Points on a hilly landscape, in no order, each with its height.
From any point a ball takes the steepest step (drop divided by distance) to one of its 2 nearest points. It stops when none of these is lower. Distance is the straight distance between rows; heights are no part of it.
z_916 height 57.2: [141 108 172 161 141 108 104  94 116 174 112 107 113 130 118 113  94 117
 117 113 142 160 113 160 137 147 102  95 128 132 141  97 111 147 115 137
 116 193 118 126 157 125 165]
z_713 height 56.0: [115 166 140 105 162 139 169  96 104 135 121  88 136 125 124 133 136 114
 174  92 130 157 138 121  93 124 184 109 153 118 103 149 129 109  95 138
  85 126 172 139 127 157 148]
z_664 height 48.2: [112 132  74 114 145 113 133 122 170  75 164 159 108 140 110 115 143 145
 147 142 164 129  93 147 115 126 181 157 187 148 130 122 121 151  73 126
  44 140 157 111 124  71 140]
z_498 height 45.3: [155 138 103  95 117 164 139 106 152 126  96 164 134 160 112 157 162 191
 119 146 111 142 146  61 140 120 147 144 111 163 151 166 122 152 114 144
 113 113 133 106  92 143  95]
z_996 height 56.2: [166  91 126 129 160 125  97  98 127 189  97 102 140 125 104 105 130 138
 129 141 135 153 125 136 119 141 151 126 117 125 146  97  78 159 111 171
 138 169 104 119 160 160 182]
z_41 height 50.3: [162 118 110 126  84 115 149 142 105 153  87 170 100 134 164 133 133 188
  82 151  89 104 136  67 159  92  86 162  94  96 129 126 126 139 164 158
 162 119 104 112 115 107 137]
z_744 height 60.5: [127 134 153 124  68  94  86 109 112 140 108 163  88 146  91 151  83  97
 148 111 132 110 117 121 124 141  70 101 137 154 139 101 165 120 173 108
 189 135 126 191 109 137  90]
z_520 height 49.7: [144 141 165 130 174 139 150  89 148 136  91 138  89 162 115 126 142 149
 108 101 122 153 135  99 132 103 140 116 135 173 129 145 160 136  70 122
  98 173 133 127  83  97 119]
z_270 height 34.1: [ 81 160 141 148 182 161 127 148 182  89 180  55 142 107 152 139 117 127
 130 107 144 139 137 164 150 105 175 137 125 171 102 165 128 109  39 126
  63 141 158  99 115 110 106]
z_62 height 43.3: [ 93 155 189 147 148 118 131 115 100 122 156  86 101 121 165 114 110 100
 110 114 125 185 131 154 119  85 126  82 132 123  86 145 129 113 105 119
  87 189 162 115 139 127 136]
z_723 height 47.0: [144 135 113 116  70 115  85 116 137 149  62 151 118 163  61 180 111 179
 130 128 170  97 136  72 175 156 127 138 143 140 154  77 123 187  85 133
 121 117 110 151 120 172  89]
z_126 height 56.4: [203  91 136 128 152 128 116 121 107 185 133 136 134  94 140 140 102 124
 145 116 121 124  88 120 136 133  86 123  61  83 145 131 137 114 182 134
 185 171 115 153 147 139 115]
z_762 height 18.1: [143 135  72 107 126 160 124 154 175  89 119 140 142 104 109 178 137 171
 129 197 132 144 171 113 135 138 201 152 126 201 138 142 111 194  64 102
  72 121 106 101 116 139 112]
z_931 height 30.7: [138 134 130 151 124 134 147 168 101 131 199  57 168  97 196 124  99 148
 115 150  93  90 185 170 172  90  93 108 130 101 123 161 106 127 137 107
 109 126 145  89 175 101 167]
z_776 height 8.2: [146 146 101 120 144 158 115 180 142 113 209  45 166 102 156 100 145 119
 111 155  80 126 162 136 119 103 130 127 101 150 132 154  75 108 160 179
 123 105 134  75 144 122 170]
z_372 height 43.5: [197 109 114 130 152 139 173 108 107 150 163 129 161 142 180 147 171 166
 141 107 121 131 108  78 177  54 109 100 123 100 147 156 120  98 169 143
 101 126 186 122 155 125 119]
z_619 height 23.0: [130 139  97  97 150 178 121 150 166  78 141 124 139 109 110 155 154 149
 115 190 116 170 159 118 108  94 168 154  92 200 136 162  96 137 105 128
  80 124 126  81 108 144 117]
z_293 height 57.1: [142 139 105  76 155 150 107 120 164 133 110 147 149 131  76 131 166 155
 138 157 145 139 153  97  81 172 222 143 158 160 128  93 117 186  72 152
 140 108  99 115 102 171 136]
z_53 height 29.5: [129 105 185 135 115  92  95  88 101 231  83 166  51 102 147 112  85 105
 110  94 131 145  92 125  72 125 118 108  49 110 146  93 150 150 162 185
 195 184 101 168 117 165 145]
z_760 height 60.9: [127 155 134  69 124 144  95 120 156 129  69 175 121 153  73 176 150 178
 130 154 140 134 156  61  88 141 201 143 119 132 108 128 137 206  76 157
 138  94 102 132  85 197  86]
z_787 height 54.0: [ 97 140 162 116 135 115 102 125 169 107 138 147 114 168 106 125 131  92
 134  86 143 142 133 135 103 172 138 109 171 175 110 106 166 113 101 130
 156 115  93 138  97 117 104]
z_426 height 60.6: [158 102 162 144  92 122  62  89 143 179  70 177  75 124  95 134  46 149
 108 119 172 106 100 107 154 118  32 150  59 125 136  74 184 164 141 127
 205 153  89 176 102 134  89]
z_268 height 53.9: [171  90  83 131 173 140  87 123 138 175 123  59 187  98  83 127 112 118
 160 133 136 125 130 151 134 161 161 126 143 127 146  97  78 159 106 137
 162 138 101 142 184 151 195]
z_930 height 51.4: [125 109 113 140 146 107  97 149 166 111 163 130 156 108  99  89 117  80
 143 143 134 106 121 196 114 171 114 148 177 140 137  78 128 129 154 121
 179 119  92 154 147  88 167]
z_539 height 59.0: [122 125 141 102  40  87  70 137 123 132 119 182 106 161 117 147 116 134
 129 129 127 120 104  92 138 145  90 117 136 137 124  94 125 138 173 153
 172 105 115 160 106 147  74]
z_704 height 35.8: [138 119 148 105 125  72 143 136  90 109 139 182  85 133 144 137 124  89
 140  97 132 163  98 110 121  59 113  76 129  97  92 151 159 119 155 106
 104 154 172 170 119 108 103]
z_30 height 41.6: [ 88 138 101 163 124 129 121 195 138 106 161  80 137  91 148 108  93 113
  77 167 112 110 174 188 165 131 122 143 139 139 147 123 100 147  96  97
 133 139  80  77 152  69 170]
z_903 height 51.3: [ 73 159 142 103 166 144 168 122 101  99 120 132  90 110 128 127 155 108
  82 119 111 176 109 121  90  76 151 127  89 158 120 165 134  76 120 103
 105 137 147 101  74 118 140]
z_953 height 40.1: [ 82 132 160 137 110  96 148 125  79 108 127 144  69 140 148 132  98  97
 125 113 127 159 132 137 125  92 108  87 154 124  86 149 164 111 113  75
 105 158 151 143 123 108 108]
z_764 height 53.8: [136 135 131  88 167 163  89  97 162 140 108 137 166 137  57 136 162 126
 142 125 164 166 133 101  54 168 183 133 125 132 110  86 114 141  99 171
 169  96  84 120 118 213 120]
z_314 height 51.7: [135 121  94 139 137 119 115 174 137 154 113  74 160 104 102 136 101 114
 129 138 122  98 162 174 161 157 159 133 162 130 148  96 108 174  97 110
 146 131  94 134 158 114 188]
z_797 height 26.1: [132 130  63 141  97 151 172 149 136 109 115 122 138 104 151 172 130 190
 131 185 126 123 163 118 172 141 171 161 142 155 146 140  99 177  76 100
  45 108 136  95 153 118 133]
z_402 height 53.6: [165 105 130 101 127 107  69 129 165 141 152 145 169 148 115 115 158 145
 152 136 141 139 104 114 116 188 144 128 146 110 117  84  83 153 144 189
 154 102  92 128 141 159 121]
z_142 height 58.3: [102 156 148 125 127 118 143 116  88 153 101  84 142 107 109 155  95 103
 166 104 133 140 151 158 115 162 158 107 160 103 109 123 118 125 106 115
 123 131 138 149 161 166 152]
z_896 height 29.7: [107 164 132 137 191 180 118 165 192  95 193  26 149  93 174 130 154 142
 104 151 109 124 126 143 130  73 182 154  89 146 104 164  84 118  65 175
  62 137 166  80 134 134 124]
z_335 height 20.7: [ 76 110 124 163 101 127 147 130 148  68 134 150  78 161 144 112 120 129
 117 132 156 132 125 139 155 135 110 131 179 174 108 130 178 132  73  66
  68 123 135 125 112  66  86]
z_185 height 62.6: [168 116 172 126 112 111  90  65 150 154  77 194  93 138 109 106  96 159
 106 112 138 139 115  79 123 106  62 140  97 131 115 107 180 163 159 146
 194 145 110 174  73 121 103]
z_869 height 46.7: [ 55 149 112 132 113 119 141 179 117 119 125  91 111 112 122 131  97  77
 125 139 118 103 172 194 131 142 175 122 179 154 125 128 145 141  87  81
 134 130 118 132 132  96 157]
z_236 height 40.0: [138 141 100  98 148 172 195 103 127 131 112 129 145 143 151 147 177 170
 137 118  99 127 143  80 143 101 162 143 123 157 155 180 132 107 114 132
 106 104 171 113  99 137 116]
z_772 height 22.2: [106 141 141 148 160  99 178  94 102  90 111 176  62 166 124 128 143  77
 144  76 130 117 112 134  89  66 120 102 143 132 125 168 203  77 119  67
  98 141 168 168  99  61 131]
z_950 height 58.8: [178  95 160 145 119 133  82  87 122 177 108 172 102  97 116 149  63 136
 120 111 153 134  80 117 130 136  43 140  34 107 150 110 161 127 179 122
 204 169  94 160 126 147  78]
z_197 height 41.4: [113 114 157 143 121 132 117 145 117 131  95 116 120 150 116 182 108 133
 123 120 160 156 130 123 166 126 120 104 115 107 101 136 130 135  82 112
  92 148 115 111 157 163  84]
z_977 height 49.9: [ 97 132 115 182 111 128 139 129 101 116 145  80 150 115 108 128  79  93
 131 116 147  76 156 209 165 150  85 108 164 133 170 138 140 106 126  38
 128 145 134 136 157 103 157]
z_486 height 47.3: [ 91 127 137 147  86 116 168 126  94 126 111 126 148 121 173 130 123 169
 117 149 123 133 142 127 163 150 119 149 156  81 111 126 106 135 133 121
 101 105 139 116 163 139 122]
z_40 height 56.9: [109 112 149 136  84  88  94 106 128 134  65 180  89 134  84 116 109 153
  98 168 156 133 134 125 117 155 129 148 166 153 124  47 124 199  91 124
 142 143  86 144 110 127 132]
z_893 height 50.7: [117 115  78 101 135 111 111 174 158  82 174 145 109 142 104 134 134 123
 117 133 140 139  98 145 141  97 146 131 144 157 144 127  99 118 109 142
  74 143 132  89 128  85 134]
z_466 height 52.4: [126 147 149 124 162 142 145 109 156 114 107 116 130 149 108 136 125 115
 154  87 137 128 160 133 137 146 153 120 162 175 124 142 173 119  79 101
 126 124 125 137  95 111 110]
z_911 height 68.2: [152 125 156 177 142 111 124  86 124 135 146 129 121 131 118 119  97  69
 187  93 133  79 117 194  98 172  80 109 154 114 144 131 195  86 169  68
 163 146 143 197 149  92 134]
z_167 height 46.4: [133 129 170 152 153 139 150 110 130 115 137 112 104 142 170 120 139 158
  93 133 127 173 126 124 163  79 120 111 136 150 111 142 135 130  90 117
  60 180 161 102 123  98 118]
z_425 height 48.0: [154 116  72  92 152 163 140 137 136 127 168  87 200 105 117  79 151 105
 182 129 115 115 143 131 111 160 152 142 141 132 129 135 109 100 165 154
 171  61 134 137 125 149 156]
z_224 height 49.2: [180 123 122 117 166 147 137 134  88 195 184  75 153  75 181  82 145  86
 149 119  94 151  79 113  79 121 138  91  75  70 124 139 108 101 211 168
 158 144 170 152 168 166 168]
z_266 height 30.3: [133 134 134 101 178  94 172 131 107 100 138 168  89 119 128 103 134  68
 154  93 120 133 107 134  92  56 135 106 130 104  97 160 177  95 141 108
 119 147 171 174  90  74 144]
z_942 height 42.0: [152 140 136 135 170 158 157 113  93 148 167  80 164  88 195  84 193 110
 123 134 108 176  88  97  82  70 154 111  84  58 104 148  81  88 197 174
 117 133 181 121 161 186 155]
z_987 height 40.5: [112 122 115 142  53 119 124 116 125 113  81 148 124 163  77 167 105 155
 145 103 186  93 123  91 189 175  97 130 160 142 148  86 151 141 101  90
 104  85 129 154 125 145  71]
z_24 height 44.2: [ 53 141 117 135 113 131 129 190 115 107 113 101 127  94 123 148  97 104
  91 166 125 144 176 167 147 140 153 137 125 136 126 132 106 144  94  91
 140 126  79  89 147 136 127]
z_394 height 52.3: [129 135  91  84 189 122 119 165 157  90 178 127 107 133  92 120 151  75
 127 100 132 135  84 143 114  62 153 121 120 161 147 140 116  81 122 155
 107 154 151 113  98  90 146]
z_357 height 36.7: [127 119  92 140 115  88 128 113 142 131 123 146 131 177 115  99 166 113
 172 117 119  68  96 155 109 171 150 145 214 111 152 103 131 129 152 143
 124 103 151 185 142  85 168]
z_195 height 35.6: [152 105 175 136 147 111 111 100 118 192  92 163  67 118 124  93  96 102
  91 103 112 127 106 132  93 105  86 118  66 141 156 114 175 125 164 139
 213 192  93 152  86 122 156]
z_72 height 40.6: [152 135 123 109  63  91 131 119 116 157  74 195  93 144 140 128 117 167
 124 129 103  79 111  66 153  99  85 162 129  88 123 108 161 155 174 152
 186 105 136 183  91 107 110]
z_189 height 33.8: [126 141  92 106 127 159 198 141 137 129 125 127 129 132 179 166 146 175
 153 146 102 108 162 106 169 104 174 139 141 171 149 181 141 147  76 115
  57 114 183 115 126 106 116]
z_827 height 70.9: [143 130 137  87 146 120 113 101 137  91 114 171 110 128  72 139 129 151
 139 167 151 184 145 113  94 111 173 128 152 159  94 127 128 187  76 111
  75 146 139 133 103 131 113]
z_935 height 47.8: [133 115  93 139 130 131 131 118 123 116 134 119 143 132  92 125 114 112
 133 114 135 115 128 162 155 143 100 126 152 157 171 124 121  97 153  95
 135 137 127 125 135 111 149]
z_347 height 20.6: [125 122 104 170 126 135  90 171 157  98 210  62 170 120 149 125 112 146
  89 135 128 128 133 165 176 121  78 125 121 131 148 137  61 127 128 148
  76 121 120  69 193  92 148]
z_122 height 65.2: [150 133 144  92 121 146  89 102 135 117  73 186 118 172  91 177 175 191
 115 167 135 148 133  54  78 108 177 135  91 105 104 160 113 202 102 156
  83 125 128 118 112 208  86]
z_200 height 41.8: [ 78 143 114 118 110 138 171 142 118 117 125 111 153 112 158 105 141 131
 133 132 100 116 160 145 128 165 158 154 157 127 126 143 121 114 135 130
 136  89 135 110 119 132 145]
z_670 height 40.3: [ 47 141 114 192 140 128 154 117 138  46 145 116 123 114 130 105  94  74
 153 111 171  98 172 215 120 126 144 152 177 175 115 146 184 110  66  40
  90 117 134 133 115  65 124]
z_902 height 50.9: [157 136 125 136  74 167 118  81 133 135  71 146 144 171 114 178 143 210
 113 136 139 123 149  53 166 121 109 151 105 122 135 143 122 160 131 149
 114 111 132 112 126 192  75]
z_346 height 71.9: [155 125 126 109 122 123 124 147 134 102 119 125 129 110 113 129 110 138
 143 183 121 146 178 140 146 111 154 132 159 152 102 121 120 184  93 113
  95 143 137 130 127 114 126]
z_722 height 29.3: [ 85 101 130 168  90 113 159 107 109  75 111 161  97 144 108 110 103 118
 125 114 188 132 108 142 158 155  65 134 162 126 112 105 170 113 105  54
  89 109 135 140 130  83  91]
z_921 height 60.2: [151 110 158 147  69  89  92  71 124 155  94 176  92 166 114  96 120 166
 112 142 145 122 102 104 135 160  81 127 162 133 147  60 124 175 142 147
 123 153 126 161 125 124 132]
z_264 height 32.5: [153 147 154 112 184 175 143 138 126 130 135  75 144 121 165 109 193 129
 108 154  94 167 127  93  93  72 165 120  73 107  94 163  98 112 144 178
  96 135 158 102 126 181 132]
z_923 height 19.2: [175 105 125 141 122 128 132  61 110 152 104 142 142 156 131 118 155 193
 125 137 140 157 104  85 147 126 121 126 142 101 141 109  98 150 133 155
  90 154 154 114 157 151 138]
z_730 height 60.1: [ 99 145 163 123 106 106 123 106  88 176  89 115 131  92 111 139  85 101
 154 117 130 137 124 148  89 179 126 128 128  89 117 100 117 129 151 131
 184 130 113 161 149 181 141]
z_127 height 4.8: [ 58 131 129 180 124 112 169 112 129  83 129 155  55 196 166 121 145  91
 135  92 133  99 119 146 123 111 121 115 177 155 116 160 213  86  87  74
  71 122 163 144 111  51 103]
z_663 height 34.0: [180 107 137 146 111 115 142  97  95 192 124 140 121 147 162 145 146 159
 111 104 119 140  89  84 166  95  99  92 112  93 155 117 112 128 174 156
 119 165 160 129 166 146 139]
z_571 height 48.6: [182 117  42  86 150 145 137 111 157 113 153 138 169 147 125  98 187 177
 174 156 116 106 130  85 123 148 194 162 173 147 142 138  92 155 100 156
 118  87 138 116 116 105 145]
z_823 height 50.2: [116 147 145 132 167 111 167  74  84  96 133 138 116 110 112 139 115 101
 161  64 161 176  89 140  88  85 126 109 122 107 115 140 127  56 124  92
  81 147 166 129 133 122 142]
z_957 height 63.2: [176 123 179 156 101  92  93  43 129 186  80 177  72 150 120 106  94 129
 139 101 131 117  96 105 105 139  76 117 122 136 150  83 168 158 167 149
 172 176 132 201 114 122 130]
z_221 height 58.6: [145 118  95 113 127 128 149 181  96 105 164 141 156  91 163 130 137 125
 113 155 104 107 139 130 140 103  82 148  62  82 126 164  97  69 190 126
 160  96 100  82 136 123 125]
z_756 height 49.1: [ 85 147  78 146 133 128 118 176 177 113 148  76 138 104 105 127 114  98
 118 141 126  95 163 193 128 151 209 144 199 180 147 101 128 184  73 105
 119 128 104 131 139  84 185]
z_461 height 61.1: [150 127  85  98 110 113 147 175 104 132 169 165 136 127 154 122 171 104
 136 101 101 116  84 115 128 105 119 122  90  98 147 149 103  72 211 160
 167 101 132 114 116 116 138]
z_234 height 34.9: [160 112 124 153  93 106 125 187 111 126 148  89 144  99 165 132  89 146
 125 175 106  96 190 160 189 128  90 128 148 107 105 117 108 171 119 105
 113 117 118 122 172  83 142]
z_631 height 15.6: [169 140 112 122 185 206 107 164 167 129 169  19 179 117 147  97 173 132
 110 177  78 134 171 105 107 112 162 133  87 164 119 153  78 126 120 191
 120 106 117  80 137 161 158]
z_995 height 28.6: [139 134 120  96  92 115 167 133 117 146  99 156 132 140 159 122 140 154
 152 123  90  78 150  94 147 130 128 146 152 100 119 140 154 135 155 146
 166  91 148 161  96 115 118]
z_360 height 68.9: [133 125 161 108 124 116 105  75 119 121  92 196  79 169  97 145 147 196
 100 153 153 181 115  70  89 113 161 115 121 129 110 136 122 196  72 131
  52 157 138 111 102 156 103]
z_328 height 55.9: [145 115 145 149 115 129 139 137 104 184  99 111 119 122 174 115 127 162
  72 149  84 124 147 113 149 115  99 135  87 104 145 125 102 132 150 163
 158 155  99  90 146 135 165]
z_672 height 34.5: [140 128 105  85 113 134 150 171 121 114 145 156 139 111 120  91 133  89
 141 147  90  86 158 136 107 130 105 144 120 135 132 137 165  96 201 122
 215  80 117 144  74 114 134]
z_478 height 44.1: [133 126  65 106 123 114 137 125 162 106 161 147 144 163 125 101 169 149
 173 135 119  86 121 135 119 156 184 154 204 153 152 129 117 154 118 148
  85 101 164 139 123  81 153]
z_378 height 50.0: [140 110 119 124 134 111  96 112 164  94 149 166 122 140  83  79 141  95
 124 155 126 141 123 164  88 141 112 139 174 174 140  90 130 134 167 131
 157 142 115 143 112  96 158]
z_523 height 33.6: [ 77 116 122 125  70 130 133 142 112  96  98 166 116 154 116 172 108 140
 128 106 157 125 136 103 171 138 102 130 125 140 117 146 156 112 109  88
 121  82 120 127 103 143  50]
z_747 height 50.8: [139 123 113 105 169 157 104 108 161 116 150  99 189 123 106  94 167 131
 152 135 147 168 127 117  90 166 172 142 144 127 109 118  95 122 126 171
 144 103 119 111 126 170 141]
z_481 height 17.2: [154 133 123 113  92 126 169 132  89 153 150 106 175 122 183 118 133 149
 169 128  79  81 175 114 155 133 113 119 147 103 127 150 134 120 182 141
 155  78 172 149 139 142 138]
z_367 height 30.8: [119 118  98  77 153 148 161 160 131  80 142 168 149 108 115 105 158 116
 128 137 109 126 140 124 110 101 125 162  95 149 118 162 143  87 162 117
 168  73 118 116  60 107 119]
z_543 height 62.1: [ 98 130 130 141 126 121 118 128 114 184 120  89 164  69 121 100  95 102
 131 139 110 105 120 175 103 215 120 145 141  90 153  88  99 136 164 124
 221 106  88 154 163 146 176]
z_397 height 47.1: [ 77 145 134 139 156 105 148  91 125  90 125 141 101 135 109 114 125 100
 137  87 161 162  94 156  89 140 148 135 172 132 117 117 131  93  97 108
  87 139 129 119 130  98 150]
z_815 height 27.0: [111 134 114  87 170 181 167 153 146  70 140 135 147  99 138 128 168 143
 110 161 100 149 149 114 118  79 144 163  64 176 115 189 128  92 124 112
 109  83 143  97  63 122 101]
z_496 height 57.0: [120 117 112 104 139 122 132 197 109 115 129 137 150  71 124 129 102 100
 121 170 121 115 147 159 129 128 111 149  83  77 113 132 107 111 153 108
 184 113  77 108 138 134 133]
z_307 height 53.1: [111 102 121 142 119  92 100 191 143 142 135 132 121 110 130 107  96  92
 104 152 118  81 127 183 142 170  93 142 140 118 141  83 121 138 139 115
 197 124  59 135 150  79 156]
z_620 height 40.2: [165 122 139 124 109 112 126 126 119 159 114 181  92 122 142 100 119 109
 103 127  88  96 114 114 111 110  74 130  94 120 144 129 175 114 205 130
 221 152 114 158  86 103 138]
z_825 height 23.8: [149 149 149 134 193 195 106 142 163 116 155  22 141 115 156 118 176 138
  94 187  92 153 145 122  99  60 181 133  76 151 109 157  70 141  93 187
  61 162 156  81 143 169 142]
z_278 height 55.1: [127 107 154 169 126 106 129 140 111 151 135 106 112 129 136 124  85 118
 117 123 148 124 107 166 174 141  74 101 142  98 125 106 139 136 113  95
 110 166 130 134 173  97 133]
z_49 height 10.3: [ 82 140 121 131 104 154 142 122 143 100  74 139 166 118 127 157 141 167
 125 137 150 136 158 108 131 183 182 175 133 117 107 132 121 147  99 127
 126  76  95 111 120 178  87]
z_470 height 38.7: [140 144 140  91  96 135 136 145 113 148 139 159 123 106 143  89 132  98
 119 127  86 131 123 100  90 124  97 121  88 111 117 130 158 104 229 157
 222 101 121 143  71 147 120]
z_302 height 42.5: [126 119 149 126 163 149 126 124 131 101 114 140 135 144 110 164 148 136
 108 112 146 174 110 110 138  95 117 123  83 126 115 160 118  93 120 125
  97 143 125 102 115 150  91]
z_452 height 56.5: [151 115 136 110  79 101  91 157 138 132 135 159 137 164 140 145 149 154
 129 133 124 130 112  94 153 152 115 121 124 101 113 117  97 143 157 181
 122 105 111 122 137 149  92]
z_103 height 52.5: [102 121 134 182 130 126 158 150  94 135 173  79 127 116 141 126  74 109
 115 120 162  92 122 198 187 110  71  96 143  89 137 135 143 110  96  47
  90 168 150 107 174  81 150]
z_502 height 53.0: [146 148 149 133 186 140 155  81  99 144 140  87 145 124 135 143 143 114
 149  77 136 164  98 123 117  91 139  96 111 107 126 153 116  70 130 129
  95 164 174 127 151 158 146]
z_27 height 28.1: [144 103 136 186 137 142 117 147 127 127 179  92 151 136 171 130 138 151
  75 135 138 143  98 132 189 112  54 113  85  97 150 126  79 103 151 140
  87 142 122  64 199 122 133]
z_734 height 63.9: [156 130 107 115  91  96 138 142 103 162 162 177 113 143 157 130 158  82
 147  71 108 104  68 117 122 122 114  91 124 100 163 137 142  88 222 146
 171 135 164 169 126 111 129]
z_638 height 66.5: [158 125 123 139 134  90 124 110 129 136 152 164 104 155 118 118 148  54
 178  81 121  92  77 158  93 139 110  98 153 113 156 134 172  84 203 123
 151 141 163 203 136  89 141]
z_875 height 24.9: [ 74 134 116 128  67 146 131 111 135  81  73 175 122 133 107 175 119 188
 104 155 159 150 143  86 141 161 152 162 125 149 112 135 137 163  88  89
  92  82 112 117 100 165  58]
z_521 height 38.5: [114 108  88 169  99 110 137 215 142  87 173 100 131 109 161 120  90 130
 110 157 127  76 174 175 200 134 106 145 150 132 121 125 132 152  88  82
 103 101 102 102 152  45 135]
z_111 height 25.4: [141 132 121 121 122 148 178 148  98 120 170  94 167 114 196 135 133 158
 147 150  92 107 189 129 165  83 130 120 134 122 122 172 123 113 149 125
 102 100 185 100 147 133 131]
z_867 height 47.2: [100 122 160 160 110 138 143 125 104 131 102 121 158 135 160 169 124 151
 122 117 150 135 116 123 159 143 101 130 101  50 103 147 119 109 134 126
 113 114 127 112 174 184  82]
z_628 height 46.6: [ 66 133 151 116 128 130 110 152 113 124 106 117 104 115 112 134 119 100
  82 162 121 184 141 143 100 118 148 120 107 137 114 129 100 133 117 134
 129 151  96  88 133 161 138]
z_408 height 62.2: [136 162 164 130  86 103  97  76 117 184 100 142  98 119 116 148  75 100
 176  83 123  77  98 124  85 179  90 134 131 118 144  91 184 116 180 126
 223 122 129 219 115 147 106]
z_37 height 55.3: [ 93 152 179 118 146 134 125 130 148 105 167 116 133 141 137  91 132  67
 140  81 124 136 136 147  93 165 119  97 143 161 105 138 182  72 151 128
 179 104 115 139  83 129 105]
z_686 height 45.7: [134 115 111 126 128 134 121 132 129 127 171 104 190 112 137 113 124 116
 159 107 121 114 117 154 142 174 102 126 128 111 144 142 108  89 180 132
 163  97 131 127 146 139 134]
z_369 height 35.9: [ 83 120 130 204 116 112 148  93 117  62 117 142  83 153  92 115  98  75
 149 106 184 111 140 187 124 133  85 122 179 151 122 121 193  91  99  28
  90 127 134 153 133  68 116]
z_279 height 27.1: [ 99 123 106 171 151 173 146 127 152 103  92  98 187 123 135 154 160 163
 109 135 156 140 130 128 155 167 165 172 114 103 131 145  85 128  83 128
  93 105  89  83 166 166 108]
z_482 height 36.0: [163 102 143 136 132 138 131 119 135 130 108 168 123 174 130 159 160 169
 109  97 158 154  78  65 170 102  98 115  90  95 123 142 131 115 128 150
  87 133 133 111 132 143  74]
z_558 height 37.5: [ 76 146 124 135 162 147 157 149 124 103 164  78 163 100 160 124 120 117
 135 110 136 125 146 171 151 117 149 135 129 116 113 165 119 100  96 114
 103 122 146  96 137 126 138]
z_254 height 37.4: [ 97 148 159 146 157 157 112 148 147 109 120  71 131 138 119 178 112 116
 124 114 152 162 162 149 150 123 164 105 120 162 105 156 127 128  45 105
  76 153 119 100 138 154  96]
z_706 height 20.5: [118 120 190 110 105  90  74 124 118 212 112 143  91 120 135 113 110  94
 125 114 120 149  98 123  72 162 143  90  89 113 125  79 119 158 163 207
 179 153  99 155 137 187 137]
z_570 height 55.6: [116 145 165  90 139 123  92 125 163 146 121 148 137 131  68 136 128  97
 147 104 153 158 136 124  65 175 157 112 148 149  99  67 150 132 112 158
 195 100  83 149 111 176 112]
z_375 height 14.8: [157 130  93 135  98 133 112 170 136 110 191  90 169 134 156 139 139 154
 110 144  90 108 170 128 162 138  99 127 122 156 147 144  77 120 160 161
 109  87 110  73 164 103 142]
z_78 height 43.4: [ 61 150 102 167 176 138 161 106 160  61 149 111 118 103 114  96 120  96
 138 111 161 125 123 194 101 122 166 174 174 166 122 130 142 104  68  92
  85 136 138 113 111  66 154]
z_29 height 55.2: [133 127 118 120 137 114 136 183 108 155 159 103 136  89 147 102  97  93
 116 151  96  78 135 179 130 139  97 125 109  95 146 131 123 105 159 103
 191 148  96 116 140  96 180]
z_625 height 46.9: [171 118 160 140 104 144  97  70 135 164  64 167 108 189 112 166 143 194
 102 102 164 144  93  42 148  99  96 124  72  90 135 131 132 154 130 178
 109 152 126 126 129 193  82]
z_424 height 37.0: [143 101 122 176 174 176 149 131 141 125 140  74 186 136 163 142 161 171
 102 123 145 125 110 124 188 126 106 147  96  91 140 144  87  90 107 131
  90 120 121  75 179 139 122]
z_128 height 23.9: [142 132 123 113  89  82 117 113 128 174  93 158 111 157 111 117 145 118
 166 122 102  66  94 113 100 173 134 141 182 113 146  78 136 146 167 165
 186 110 135 205 120 118 154]
z_208 height 53.2: [131 146 116 113  96 115 104  71 136 134  75 182  99 165  68 128 144 179
 125 144 145 118 136  95 102 172 166 143 188 171 165  84 128 194  86 126
 126 134 120 138  92 134 132]
z_962 height 48.9: [ 78 157 172 100 168 155 119 153 114 124 118 108 103 117 102 135 144  72
  82 118 124 184 120 123  67  98 146 101  69 147 110 141 129  80 127 141
 143 141 107  97  91 178 125]
z_158 height 5.8: [154 127 132  78  81  76  84 154 113 191 125 155 107 141 111 126 132 105
 152 134 100 109 100 107  96 151 141  98 134 121 140  75 105 161 181 192
 178 127 129 174 130 157 146]
z_431 height 53.4: [187 110 139 122 152 125 138 150  92 186 192 103 157  75 190 126 110 106
 153 119  99 110  95 143 120 129 101 101  69  56 135 152 132 101 199 121
 172 157 149 153 167 132 135]

Call two points neighbours if one is among the 2 nearest of the other. Go from one point of each pair to the other, from neighbour to neighbour, staying as low as possible. Name the highest point that can't be avoided.
z_482, z_49 | z_302
z_776, z_158 | z_902
z_481, z_270 | z_372
z_49, z_270 | z_424
z_762, z_158 | z_620

For each start below, name the point where the ball stops.
z_730 | z_127
z_787 | z_127
z_37 | z_127
